Each row is a point on a landscape with many peaks, with its height.
From any point a climber steps to the highest of the 2 points nearest to it. It stops when none of these is higher. Distance is the straight distance between rows; heights are no part of it.
j911 height 2.73: [  4 -27   1 -25   6  -2 -26 -17  -9   6  -3  -6  -7   3   6 -28  -4 -29
 -15  10   8  -4   9  -8 -18]
j812 height 3.47: [  9  -6  28  17 -18  -4 -13  -3  -3 -12   3  -6 -19   7 -13   0 -21  10
 -16  -2 -11   4  -3   2  18]
j315 height 1.95: [  3   1  -1   4   4  10 -26   5   7  11 -17 -14   1 -15  25  14 -30 -32
   8  21  -1   4   7  -7   0]
j647 height 5.05: [ -4  -6   4  -6  -8  -1   7  20  -7   3  19   9 -19  22 -33  -4  24  16
 -21  -1  -8  -7 -16  12 -21]
j59 height 0.07: [  0   6  -5  -9   2  -2  11  20  24   6 -19  -1  11   2   4   9   7 -14
  14   7  -3 -17  -1 -20  -4]
j698 height 3.15: [  9 -20  25   2 -15   1 -11  -1 -16 -21   7  -7 -24  16 -13  -9 -32  -9
 -21  -1  -2   6  -3  16   5]
j639 height 3.20: [-31  -4  12  -6 -17   4  -1   4   2   1  -6  19  -5  19 -23   1  14  14
  -6  10 -23  -7 -10  16 -27]
j332 height 1.76: [ 28 -28 -12  17  -2  -5 -18  13 -10 -23  -4 -19   7   1  25 -11   5 -17
  14   6   2  21   0   1  22]
j942 height 2.78: [ -8   6   5   3   0  -1 -13 -18 -15  12  -3  11 -27  -3 -12  -2 -43  -2
 -19   5   9   7  15   7 -22]
j306 height 5.96: [-13  10  17 -17 -18  -6  18  16  -2  -5   7  22 -15  12 -41 -12  19  26
 -21  -9   5 -17 -15  23 -17]
j539 height 4.73: [ 24  -7 -19  -2   3  -9  32  19   9  -3  -2   0   8  10   4 -10  16 -11
  13 -10   6  -1   0 -11  11]
j206 height 0.79: [ 26  14 -12   8  -1   4  14  14  22 -18  10 -18  12   0  20   9  18  -3
  23   3  -1  -3  -2  -3  18]
j309 height 5.10: [-28   5  -3 -22   6   7  19  22  11  15   6  15   2  -2 -14  14  11  13
  -5   0  -1 -19  -1  -1 -32]
j347 height 2.68: [-44   4   8  -4  -4  10  -9   8   0   1  -9  15   3   3  -9  23   1  14
   5  16 -27  -6 -10  10 -27]
j301 height 2.48: [  3  17  -2  26   3   6 -18 -33   0  18   4  -1  -9 -21  13   6 -21  10
  -1   4   8  27  10  -2  18]
j994 height 1.72: [-15   7   0 -13  -3  20  11  -6  17  -1   2  14  13  15 -12 -13   6   3
  -2   0  -8 -36  11   0 -20]
j833 height 4.83: [ 10  21   1 -10   4  -9   5 -28  -6  -2  11  14  -5  10 -21 -20   5  16
 -15 -21  12 -23   4  -3  -8]
j666 height 3.39: [  6  -7   0  24 -13   4  15  18  -1 -10  -1   3   3   4 -21   1   0  20
   1 -20  -9   5 -12   4  14]
j897 height 3.01: [-31   1   8  -4  -2   1 -15   5 -20  14   0  21 -31  -4 -17  12 -28   5
 -20  15  -1   9   6  20 -33]
j78 height 7.56: [  8  10 -12   3  14 -11  -4   3   0  24 -22  -4   5  -9  16  11  -5 -17
  13   0   3  12   3 -18   4]
j578 height 2.08: [ 29 -11  -8   4  -1 -21  -9  -3   4 -20   0  -9  16   4  30  -4  24 -11
  18   1   7  15   3  -8  20]
j409 height 2.45: [ 16 -21   1  -7   1 -21 -26 -17   8  -6   2  -7  -2  -6  30 -11   5 -16
   7  16   6   5  18 -19   4]
j384 height 5.64: [  9  -6   4 -13   1  -1 -10   1 -14   3  24   5 -13  30 -29 -17  26  -7
 -28  -3  -2  -9 -18   4  -9]
j601 height 2.12: [ 13  -3   2  15  -1  14 -29  -9   7   7  -3 -24   6 -18  24   9 -16 -14
   8  10  -3  13   4   1  14]
j677 height 7.00: [ 16   7  -3 -16   7  -4  10  -9  -5   2  24   8  -5  21 -19 -16  21  -2
 -18 -16   5 -19  -4   0 -10]
j393 height 4.42: [ 13  32  -6   7   2  16  30 -18  17  -2   8 -11  13 -17  13   1   1   6
   9 -20  13  -1  11  16  26]
j543 height 1.19: [  9   9  -5  -8   3  10  18 -33  15 -18  24   3  25 -18  23 -20  11   1
  -4 -13  28  -4  18   6  36]
j278 height 2.60: [  9  -7  -2 -19   6 -16 -23 -10   8   8 -19 -11 -13  -4  24  -4  -6 -25
   3  21   8  -6  10 -23  -6]
j72 height 2.31: [ 13 -13   5   9  -1   1 -13  -5   1  -3  -1 -15   5   9   9   1  -6  -6
  -1   4  -9  15   6  -6   8]
j48 height 2.76: [-21  18  -8   9  24  -5 -11   0 -25  19  -8   0  -8 -17   6  26 -25 -13
   4  16   1   8   7  -6 -11]
j282 height 0.67: [ -6 -16   2   8   0  17  -6  26   2  16 -15 -15  -6   4  -3  11 -15 -14
  -1  14 -17  13  -7  -5  -9]
j718 height 5.26: [ 13   7 -17 -16   3  -4  44  29  13   2  -1  -3  -5   6   2  -5  14 -12
   6  -7   8 -21   5   2 -10]
j350 height 4.33: [ -3  22 -14  11   4   2  18   3  26  14  14  20  17 -16  15  16   0  11
  13  -4   2  -5  17  -5   3]
j758 height 2.30: [ 14 -31   1  -6   3 -28 -17  -6   1 -20  13  -9  11 -14  39 -13  27 -14
   7   8  11  11   8  -8  26]
j246 height 2.59: [ 13 -22   6   7  -8  16 -20  11  -9 -18  -6 -25   2  10  10  -2 -16 -20
   3  14 -14   9   2  13  -3]
j154 height 5.75: [  7  30  -2  10  11  11   4 -31   9   1  -1 -11  12 -14   3   7  -4  22
   7  -7   9 -10   7  -7  15]
j606 height 1.29: [ -8   3  -5 -18  -6  11  23  23   6  -4  -1  11  11  26 -15 -11  18  -8
  -1   0  -3 -25   2  14 -21]
j611 height 1.36: [ 26   5  -6  16  -3  -1 -10 -26  -1  -3  11 -20   8 -19  29   4  26  -3
  16  -3  10  34  -4   8  32]
j213 height 1.92: [  2 -25  19   4   2 -15 -23 -34 -15 -17  12  -4   3 -16   8 -19  -8   6
 -16 -15  14   8  -1  -1  35]
j982 height 3.04: [  3 -35   7 -21  -6  -8 -20   2   2   2 -14  -4   1  17   5 -24   9 -37
  -3  10  -2  -5  -2 -14  -6]
j371 height 3.02: [ 14  -3  23  29 -28   4 -23  -6   1  -7   1   1 -12 -14  -2  -5 -40  -5
 -10  -3  -3  15  -2  15  25]
j334 height 4.97: [  5   8  -7  21   3  -5   6  -4  16  18  10   8   2  -8  10  13   3  13
   8  -4  -1  19  11 -12   8]
j106 height 3.21: [ 12   4  19   1  -5 -21  -5 -23 -13 -14   0   8  -1  14 -14 -18  -2  10
 -16 -19   6  -8  -1  -4  13]
j763 height 2.51: [ -1 -24   0  -8   7  -7 -25 -33  -4   0   6   1   5   2   5 -30   2  -3
  -8  -2   7  -7  12 -18  -4]
j527 height 4.81: [  1  25  14   6   2  -1   3 -21  -1   4 -10  -9  -4  -8 -13  10  -9  24
  -8 -11   2  -5  -2  -4  12]
j207 height 5.76: [  2   8 -13 -19   9  -8  32  23  10  17  10  -1 -11  -1  -7   9  18   1
  -1   0  -2 -17  -1 -10 -22]
j686 height 4.36: [-28  15  -3  -5  14  -3   8   8  -8  15  -2  13   0 -12  -8  26  -1  20
   1   0  -4  -3  -2  -7 -19]
j482 height 2.16: [  3   0  -3 -10   4   2  -3 -19  13   3   7   9  14  11  -4 -18   7  -1
  -1  -3   0 -23  11 -16 -12]
j363 height 3.23: [-27  10 -12  -2   1  10   9  42   5 -10 -15   4  21 -14   2  29  10   5
  23   6 -16 -13 -14  10 -16]
j109 height 1.60: [ 16   3  -4   2  -1  -2  21 -20   1 -22  25   6  20  -4  18  -7  17   3
  -1 -23  23  12   2   9  42]
j498 height 2.32: [  8   1   4   8   7  -3  -6 -44  -5  10   6  -6 -13 -11   2 -11 -14  14
  -8  -4  10  12   9 -15  15]
j793 height 0.68: [ 19  11 -10 -10   8 -13  10 -31  14  -9  22  -3   7  -1  24  -9  24   0
  13   1  13  -2  17 -16  10]
j503 height 5.66: [  3  19 -13  15   7   5   5  21  10  21 -16  -7  20 -16   6  22   0  -7
  19  -7  -2   5 -12  -9  10]
j93 height 2.10: [  8 -32  13   2   1  -1 -23 -22  -8 -11   3 -11   7  -7  14 -13 -20 -13
 -14  -3   4  15   9   5  15]
j453 height 6.32: [ 25 -12  -5   1  13  -7  19 -11  -1   7   6 -22 -16  -3  15  -4  16 -14
  11  -5   0  22  -1 -14  18]
j558 height 4.72: [ -5 -16   9 -13  -6  10 -12   3 -15   3   0  -1 -12  35 -25 -17  13  -9
 -23  15   1   8  -9  14 -14]
j882 height 2.07: [  6 -15   5  -5   4 -17   2 -20 -12 -30  31  22  14  14  13 -11   7   7
  -3 -28  21   4 -11   2  39]
j724 height 2.54: [-11 -10  13   4  -8  14 -30 -33  -6  -1 -11   8  -9   4  -8 -25 -34   0
 -12  10   0  -6   8  -2 -10]
j129 height 5.06: [ -5   9 -12 -19   8  -2   1   4  17  31   8   6 -11   4  -9  -4  13  -5
  -3  12   0 -23  -1 -25 -22]
j274 height 4.15: [ 11 -15 -15   8  -7   9  24  26   5 -16  -7  -1  20  21 -10 -13  11  -3
  11  -8  -6  -9  -8  -5   7]
j66 height 1.11: [ 29  15 -18   5 -10   6  13  -8  18 -12  16 -13  18 -15  35   4  35  -8
  17   0  16  14  -1   4  36]
j471 height 0.91: [ 11  12  -8 -11   5   2  23 -11  18 -19  22   0  19   1  25 -16   8  -7
   5 -11  18 -13  23   5  15]
j275 height 2.85: [ 21  -4   2  17   0   3  19  -1  -5  -9   3 -22  -1   3 -11  -2   5  11
   0 -20   1  13 -14   1  31]
j466 height 1.63: [-32   5  -6  18  -2   6 -22  27  -2  10 -13   7  14 -13   5  31  -9 -10
  21  12 -29  -1 -12   1 -10]
j138 height 3.90: [-25  -2  14 -10  -5  12 -16  -7  -4  17 -12   9  -8  23 -25  -8   6   4
 -13  20  -4  -3  -4  13 -19]
j261 height 5.65: [ 16  15 -12   4  11  -6  33 -10   9  14   9  -3  -4  -6  11  10  15   1
  16  -9   2  11   6  -9   7]
j292 height 2.88: [  9 -19   9  -4 -11  22   0  14 -13 -16  -2 -18 -14  18  -8   0 -25 -16
 -11  18  -1  12   5  26 -13]
j4 height 1.06: [-40  -7   3   4  -3  19 -12  25  -8  15 -20   5  -2  -1  -5  21 -21 -19
   1  27 -20   7  -9  10 -18]
j950 height 3.51: [-18  -2 -10  -4  -4   3  15  37 -13 -17 -10   8  -2 -15 -15  17   5  38
   8 -10  -6   5 -23  18 -20]
j368 height 3.53: [  9 -27  -3 -11   0  -3   2  12  -3  -5  -1  -2   7  27  -9 -17  15 -16
  -1  -3  -4  -3  -7 -13   1]
j250 height 2.99: [-38  12  -5  -6  16   0 -18   5 -18  22 -17  11  -3  -1  -3  18 -12 -14
   3  32   1  -4   3 -15 -18]
j708 height 0.25: [ -9  -4   1   3   0  12   8  20   6  12 -21  -8  11   9 -12  10   6   1
   2   5 -15  -3  -8  -8  -5]
j36 height 3.14: [  3  26   0   4   5  11  42   6   9  -4   8  -8   3 -18  -4  10  -5  17
   1 -22   2  -9   5  16   9]
j824 height 3.36: [-23  -5  21   0 -20 -13  -9  18 -19   0  -7  20 -31  -3 -20  10 -15  23
 -14   4 -12  14 -11  20 -26]
j630 height 1.62: [ -2  -2   0 -24   1   4 -18 -24  -6   7  -4   9   7  22 -17 -29  20  -8
 -14   4   6 -19  -1  -6 -20]
j702 height 4.10: [-16  18 -21  11   6   4   9  44  11   8  -5   2  24 -32   7  28   4   0
  29  -7  -6 -10 -17   4  -1]
j239 height 4.01: [-22  11  -1 -12   0   5  28  30   1 -19   5  10   3 -24  -2  18  -6  33
   1 -24  -3  -7  -7  24 -19]
j909 height 2.52: [  1 -11  12  -1  -3 -16 -11 -32  -9 -26  14  21  17  13  -1 -26   3  10
  -5 -23  13 -11   2  -2  22]
j991 height 6.74: [ 19  -7 -14   2  13 -10  12  10  -9  15 -18 -16 -15  -3  10   5  -1 -15
   9   3  -1  20  -1 -11  -1]
j534 height 2.90: [-11  -2  -2 -20   2  -6 -23   8   4  19 -22   1 -20   9   6   3 -11 -36
  -1  34   6  -6   4 -14 -21]
j552 height 3.11: [ -9  -6   1   8  -9 -13  11  29 -18  -8  -7  12 -17   4 -26   7   4  32
  -6  -6 -10  12 -14  16 -17]
j297 height 2.29: [ -2   6   5  11  -1  -2 -20 -39  -4   3  -8   9 -14  -6 -11 -23 -23  21
  -6   1  14  -7   6 -17   0]
j881 height 2.61: [  1  17  -1  20   9   5  -8 -13 -13  18  -4  -6 -18 -21   8  21 -36  -3
  -3   4  -2  21   8   6   3]
j583 height 2.33: [ 11   7  -1  -3   5   7  38   3   3 -14   9 -10   4   8 -13  -5   5   7
  -7 -24   6 -10  -3   6  14]
j776 height 3.64: [-27  16  -7   8   5   1   4  14  12   5   3  22  18 -20   3  24  -5  19
  13  -7 -14 -11   4  -1 -12]
j573 height 3.95: [ -7   6  22   6  -7  -2  -7  -2  -7   1  -5  -2 -17   5 -19   7 -10  19
 -15   2  -7   1  -2   3  -6]
j542 height 2.17: [-21   3   7  19  -3   4 -23   5  -3   3 -13   9   5  -3  -1  20 -18   6
   8   6 -27   3   1   5 -11]
j979 height 0.44: [ 11   3 -14   5  -1   0  15  36  17  -6 -13 -17   3  -2   6  17  13   1
  25  10  -7 -10  -9 -12   0]
j531 height 4.80: [-20  15  12 -17 -12  -8  27  21  -4  -8   0  22  -8 -12 -23   9   3  34
 -12 -16   4 -13 -11  21 -20]
j79 height 3.33: [-21   0   2 -10   4   8 -16  -2  -9  21 -18   3  -5  15  -9   3  -8 -13
  -3  24  -5  -1   8  -1 -27]
j591 height 1.53: [ 25 -15  -7  20  -4  -5 -13  -8 -15 -17  11 -24   7  -7  21  -5   8  -5
   9  -9   6  32  -7  12  34]

Where does a climber stop that starts at each point below?
j350 -> j78
j471 -> j677
j93 -> j154
j763 -> j207
j4 -> j138
j601 -> j154
j611 -> j138
j275 -> j207

Call two points neighbours if one is among the 2 nearest of the other. Go from one point of each pair to the other, from neighbour to neighbour, staying as high as possible. Name the lowest point that can't be avoided.
j824 / j306 -> j552
j677 / j306 -> j647
j78 / j154 -> j583
j207 / j78 -> j776
